Each row is a point on a landscape with many valleys, with its height.
A ball rolls from a point to the lowest of its 2 nearest points, and stops where none of them is lower. Distance is the straight distance between rows; heights are no part of it.
genu h=4.81: [-30 -15  10 -16  -4 -13   9   5  -8 -31 -10   5  -7   8   4  -7  26  15
  13 -10 -14  19 -20]
Duzup h=6.64: [  7   6 -21 -13  12  13  12  -8  15  10   1 -17  -8   9  18  -1  21 -17
  -8  15   8  17  14]
duro h=3.01: [-41 -19  24 -14 -31 -31  13  30  -4 -13 -20   0   9 -19 -15   3   5  -4
  16  -9 -28 -30  -5]
robuf h=2.98: [ 13  17  -3  -9  -5  -8 -13  -2  15   8 -14   4 -12   6  12 -11  -8  15
  -4 -19  12 -25  -6]
nipun h=2.63: [ 16   4   3 -21  -7  -9   4  -3  11  -6   7   0   7  -6 -14 -21 -12 -22
  18  -1  -9 -15 -17]
lef h=4.13: [-21  21 -16 -22  34  -6   2 -14 -17   6 -29   4  -4  -9  10  -7   4   6
   0 -17 -16  -8  -2]
rudur h=4.15: [ 10  -9  -3 -12 -10   5   6 -13   9  18  10 -35 -13  -1  11   0  22   1
  10  29 -14 -15 -13]
tavus h=3.46: [-28 -14  22  -2 -32 -26  20  16  10   6 -16 -22 -30   9  -1 -10   9  -8
  -9   2 -12 -19   5]
Pilis h=1.86: [-16  -5 -27  -4  -3  -9  -9  13  -1 -15   0  -6   4   8 -28   3   7   2
 -14 -14 -29  -4  -1]
Reg h=4.49: [-18 -24  26 -20  -8 -20  21 -14  -5  -8  -5  15  -9  -5 -16 -18  15   3
  -3 -27 -16  14 -24]
dap h=2.99: [ 21  -8  -5 -14 -17  -8   6  23  25 -27 -30  -3   3   0   6 -13  -4 -16
  23   7  23 -17 -15]
fifed h=4.14: [ 20  28  15  24  18   0   2 -15 -14  19  13  17 -17   5  13  -2  11   1
  -3   3  16  19  10]
Dig h=3.55: [ 21  -7  16   3 -23 -16   9   4  36 -17 -19 -18   0  -3   8  -3  -7 -14
  -5   1   5 -19   2]
Vepa h=6.53: [ 24 -12 -10  -1   1  19   9  -8   8  21  22 -11  13   7   3   1  -4 -17
 -11  14  18  34  15]
lanu h=3.47: [-17 -31 -19  34  -1  -1  -4  17  -4  -2  13  -9  18   2  12  11 -10   6
   3 -10  -3  -7 -11]
nonuz h=5.62: [  4  -9  -9   4  17  28 -14  27   5  44  28  -7  13   2  26  -9 -13  -8
  16  11  12  12  10]
zin h=3.27: [-21 -18  20  22 -10 -17  26  15 -14 -18  10   0  -9 -10   1   5  20  -8
  10  12 -14   5 -18]
mav h=3.19: [ 21  -3   9 -20 -22  -2 -15  14  10   6  -2 -23  23 -10  13  19 -37   6
  27  35   9   6   8]
Tupe h=2.20: [  2  -6  -8 -10 -14  -4   6   4  22 -15 -25  -2  -4   6  29 -23   7   5
  15 -14  10 -34 -20]
Bak h=6.62: [ -4   7  -8  -5  -4   7  -1  13  19 -19  -7 -10 -16  13  23   5  14  -1
   3   7  10   9   5]
bap h=4.80: [-10  -3 -13   3   2 -30 -18  11 -10   9  13  10   3   8  -2  12 -35  -9
  10   1  15  -7  17]
Nele h=3.68: [ 17  22  -9 -10  26   5  17 -37   5   9   2 -12  -4  -1 -21 -17  19 -24
 -11 -14   5   1  -9]
bem h=5.34: [ -3  12   5  -1  14  28  -6 -23  -1  -3 -20   5  -3  -1  14   3  11  28
 -14   6  -7 -14   8]
luroz h=4.52: [-24  11 -11 -25  21 -26   2   6  -3  -1  -8   4 -21 -16   8 -11   2   7
 -16   4  -2 -17  -2]
lon h=5.44: [  0 -23 -12 -11   2  20  -5  31  -4  12   7   0   6   7  22   7  -6  -8
  18  31   2   5   8]
zoka h=5.25: [-12  -2   0  -8  15  -8   9 -11 -11 -24  -7  -4  -9 -11 -34   4  17 -10
 -31   8   1  31   0]
Noruz h=3.79: [ -5 -24  -7  31 -20 -18   5  24  -8   6  -4 -13   4   8   3  15  -7 -12
   1   7 -22 -28  -9]
Senus h=3.21: [ 24 -12   4   8 -27   2   6  -1  26   5  20 -18  20  10  12 -10 -23 -10
  26  18  11 -15   8]
gatat h=3.25: [  8  17  -7 -15   6   1   7 -33  17   0 -11 -24   7  -1  -7 -23  -6 -17
   7 -11 -14  -5 -13]
lud h=5.75: [-22  40  15  14   4  26  -1 -22  -5 -12  -9  11  -7   8 -17   4   5   6
   1 -11  21   1  16]
Kekup h=4.65: [ 16  14 -12  -2   2  43 -37  23   9  28   5 -10  18   4  -6  11 -24  13
  -2   1   9  15  22]
pote h=4.42: [ 22  -2 -27 -14  13  35 -18   4   1  28  15 -23  13   4 -13  14 -19  -3
   8   1 -13  23   7]
Rete h=5.07: [-15  12   3 -10  -6   2   2  14  10 -29  -9  18 -18   0  -8 -13  26  17
  10 -26  -3   9 -18]
Rer h=3.87: [ 20  14   3  17  23   1 -13   3 -15  17  19  -7  -9  -2  16   6  -6  -3
   0  29  -9  10   0]
Puliv h=1.64: [ 24 -34  -1  11 -24  30  -6  29   7  10  24  -9  14   2 -10  10 -10  -1
  -1  13   4   5  -5]
zap h=4.89: [ 11  28  -4 -13   7  27 -18   8   8   8   4  -9   5   2  -3  29  -4  15
  -1  16  11  -2  27]
nol h=2.56: [-33  -9  13 -26 -25 -32   8  28   2  -5 -40 -17   1 -17  -5 -24 -10  -7
  -4 -15 -24 -30  -7]
Zeka h=6.06: [ 30  17  -8  30  15  18 -23   2  -4  -4  10   8  11 -12 -13   0  -9   1
   1  -8  13   0 -15]
poga h=3.63: [ 12  14  -5  -2  -5   1 -19   3  13  14 -18 -27   2  -1  28   6 -26   5
  22  23  17  -7   9]
gub h=4.20: [ 23  20  -5   5  10  29 -12 -23  -6  20  16 -25  -1  -8 -36   6 -10  -3
  -1  -3  -7  21   0]
Fuzed h=2.61: [ 35   4   5  -8 -28 -11   0  -5  30   8   6 -28  35 -22  26   2 -15  11
  32  23   0  -7   5]
bolem h=6.31: [  0 -18  -2  19  14  20  18 -32 -23 -10   2  23  23   1  -1  -6  10   1
  -5 -10  22  37  -8]
tidi h=4.34: [ -9  15   9  24   1 -28   4  -8 -13  10  16  24 -24  15  -8  10   5  -2
  -7  -2   6  17   7]
Netem h=4.07: [ -5 -16  -2  12 -14 -29   1   7 -13  13  11  -7 -24  16 -10   5  11   2
  -1  -4  -8 -17 -17]
Kep h=4.31: [ 30  24  23  -6  18   4 -14   5   0  17 -25  -2  -9   8  -5  -8  -6   7
  -7  -1 -30 -10   0]
dimaz h=2.39: [-42 -23   7 -10 -26 -28  15   8  -5  -8 -18   0   4   4  14  -4  20   5
  25   8 -18 -25  -3]
Ser h=6.42: [ 11 -13   5  10  18  14   7 -32  -9   9  -8   2  20   4   6   5  -9 -17
  -8  -2  11  27   5]
zado h=2.11: [ 26 -18  -9  13  -5   6 -10  15  -1  -6  12 -16   7  -1 -21  23  -6  -9
 -25  16  -5   1   6]
dorun h=5.76: [ 28   4  35 -17  -6 -25   1 -15  -3  11 -11   4   1 -14  14  -4 -16   4
  -7   7 -12 -13   7]
zisiv h=1.87: [ 35  10  11 -24 -11  -7  13   1  29   6   0 -15  13 -19  -3   3  -8 -14
  25   8  10   4   4]
nilez h=5.61: [-29  -7   4  26 -17 -18   8  19  17 -22   9   0  -7  -8   8  34  -4  -6
   5  -7   2  30  10]
sos h=5.57: [-16  20   5  15  13  26   1 -20 -17 -24 -16  14  -4  -4  -9  -5  23  21
  -7  -9 -15   9   4]
dogi h=3.98: [ 19  33  -3 -12   4  22  -2 -33  -9  24  -7 -21  -6 -17 -29   0  14   0
 -18  -5  13   6   0]
Sima h=3.86: [ 19  -5  12  -6  16 -15 -10  20 -15   9 -17  10  -7 -13  13 -11   6   5
  -9  11 -41  -3   0]
vilu h=2.75: [ -7 -10 -17   5   4  -6  -2   1   1 -29  21  22   9 -12  -5   3  12   8
  10  -7  11  -9 -13]
kodur h=2.92: [-13 -21   4   9 -11 -15  21   9  -8 -26   5 -10  -3 -14 -12  21  20 -21
 -26  15 -19  -3  -4]
ter h=3.77: [-17   9  -9   8  29 -10   1 -22 -17  19 -13  12 -12  18  11   0   0   5
   4  -6  -6   2 -14]
gigab h=5.50: [  5  -1  31  -3   0 -16  -1  -6   0 -20 -10  17  -5   7   0   1 -15  -1
  -5   5  -1   2  -1]
sot h=4.83: [-33  15  14 -22  11 -16   8  -3   9 -19 -22   3 -31 -22 -12  -2   5  12
 -26 -11   3   3   2]
soru h=3.06: [  3 -16 -10 -11 -12   7  -3  -6  15  16  31   8  13  13  -8   1 -14 -19
  23   6   9  -7  17]
Dus h=4.18: [-25  -8  11  -7 -20 -20  20 -12  -2  -4  11   5 -27  -6   8 -35  23   6
 -16 -20 -14  -4 -18]
Gar h=3.33: [ -4  -8   7 -13  -6 -19 -10  37   6   0 -25 -10  -3  -5   0 -19  -3   3
 -22   1 -36 -18  -3]
Dekul h=4.98: [-21  -1 -20  21   9  -6 -13   7  -4  12  26  12  -4  11 -17   4 -36 -16
   0 -20  18  18   0]
mide h=3.52: [  7   8 -11   3 -12 -20 -17  17   9   9 -26  -8  -1  16  27   2 -24   6
   3   6  -5 -19   2]
pugip h=5.06: [-17 -28  14  -4   1   7   2  14 -23 -21  -9  28  -4   6   1   0   5  -3
  23   3   5  23 -14]
depo h=5.92: [ -1  22  25  -7   3  11  12 -31  -6 -17 -19  15  10  -5 -27   5  -2   1
  -7 -29  14  -3  13]
ruma h=5.91: [ 21  44   1  23   2  38  -5  -5  -4   5  -7   0  -3   2 -13   7   3   3
  12 -20  22   0  -3]
feso h=5.27: [ -6 -17  29   3 -17  -7  -5  23  -3 -36  -9  10  -8   3  -2  15 -16  -3
  20   4  17   7  -7]
Gik h=4.57: [ -1  14   3   8   1 -37  -8 -16   0  13  21   6   4  13  -1   3 -18   5
   1  -6  -2 -11  15]
Dud h=2.53: [  3 -12 -17  11  -3 -11   0   9  -5 -14   9 -16 -12 -27  -3  24  -2 -14
 -15  13   6   0  -8]
puvu h=2.67: [ -7  -7 -29  -6   3  17 -12  -8   3   0  19   3  22  18  -6  -4  -3   5
   3  -4   3  -6  16]
tekov h=5.37: [ -7  39  13 -10  -4  11  -6   8  12 -20 -10   6  -9   3 -25 -15  20   6
  15  -7   0 -19  -8]
fova h=3.82: [ -4  -9  -1   3 -13 -22  10 -13   7   7  -5  -6 -25  23   7 -15  16  -9
 -16  -9  -8  -9  -2]
Lor h=5.45: [-16 -11  11  30  -8  10  -2  22  10 -27  11   5 -11   5  -3  15 -14   3
   4   7  18  23 -13]
maf h=5.11: [  4  22   1   3  11  32 -14   1 -18   1   3  16   0   2  16  15   4  26
 -13   9  11   4  20]
nozum h=6.35: [  0  25 -29  16  12  -2   6 -17   5   8   8  27   7   9   0  -3   9   4
  -7 -33  15  -4  17]
Dur h=5.43: [ -7  -3  -1 -19  19  17   7   0 -18  -8  -8  22   7  10 -20   1  15  -2
 -15  19   0  24   8]
Kib h=5.26: [ -7 -27  -7   4   5   9   4  35 -14  -4   7  23  14   1  20   2   3   2
   7   4  19  15   5]
Zik h=5.78: [  7 -27   1  11   0  41 -16   6   9  45  32  -2  25 -18  14 -11 -14   2
  -5  -5  14  15   8]
bove h=6.22: [  2  18 -16   3  15   4   3 -34 -28  19   6  27  19  -2 -17  -1  11   8
 -14 -10   5   3   6]
Tek h=2.33: [-15 -20 -31  -1   4  -5   6  -7   2 -12  11  10   7  -1 -16  -2  14   4
 -24 -11   3  -5   5]
pizu h=6.20: [ 18 -10   3  30  16  20   2  -9 -11 -15  23  28  22  -8  -3   3 -13  10
   5  -5  16  18 -17]
nubu h=4.70: [ 21  30   7 -15  25  10 -21   0 -21  16 -34  11   8  10   4  -3  -7  -6
  15  -4  -5  -1  -1]
sevul h=3.15: [-32 -22 -21  19  -9 -17   4   4 -15 -11  26   9  20 -11   7  14   5   9
  16 -25  -6  10 -15]
kolo h=3.83: [ 19 -24   8  15  -2  -4  15 -14   2   4  20 -20   6   7  20  -8   8  -8
  -4  22 -15  -8  -5]
Puli h=2.16: [ -2 -23  -1  15  -6  41 -15   1  -2   1  24   8  16  15   6   7 -11  12
  -6   9  -1   3   1]
Gepob h=5.64: [  8  11   0 -24   2  15   3 -17   9  10 -20 -14   0 -11  20 -19   7  25
 -15   9 -24 -36   5]
zame h=3.56: [ -1 -21  12  22   8 -16  13   3 -12   3  21  -5 -12  -3  23  11   5 -16
   4  33  -6   8  -6]
mosu h=6.08: [ -2  14  13 -11  11  -8  17 -57 -14   6  -5  22   6 -18  -9 -11   7   7
 -22 -18  20   2  13]
did h=3.00: [-34 -10  16  -9 -19 -16  -3  12   4 -23  -9 -15 -15   2   0 -12   4  10
   3  11  -5 -31  -7]
Fev h=5.08: [ -3  10  -5 -18  11 -19  -1   0  -6 -12  -5  11 -22  -7 -29  17  -5   3
 -21 -12   5  13   6]
gofuf h=3.42: [ 11  17 -12 -15  12  -1   1 -16  -1  33  -5   6 -12  16   7 -12  10   7
   3  -8   1 -20   1]
mus h=6.46: [  0  16 -28  14  10  17  -2  13   7   1  13  11  -7  16   1   5  15 -12
  -5 -24   6  26  15]

Call two points neighbours if one is among the 2 nearest of the other. Go from one point of each pair to the other, from neighbour to neighbour, staying as low as possible. Name the highest point that can't be avoided.
Pilis and dimaz: Netem
dimaz and nol: duro
Puliv and Fuzed: Senus

For each start below, name the point where the ball stops.
Rer: Puliv
mosu: zisiv
Netem: Pilis
bolem: zisiv
Kekup: zisiv
rudur: Puliv
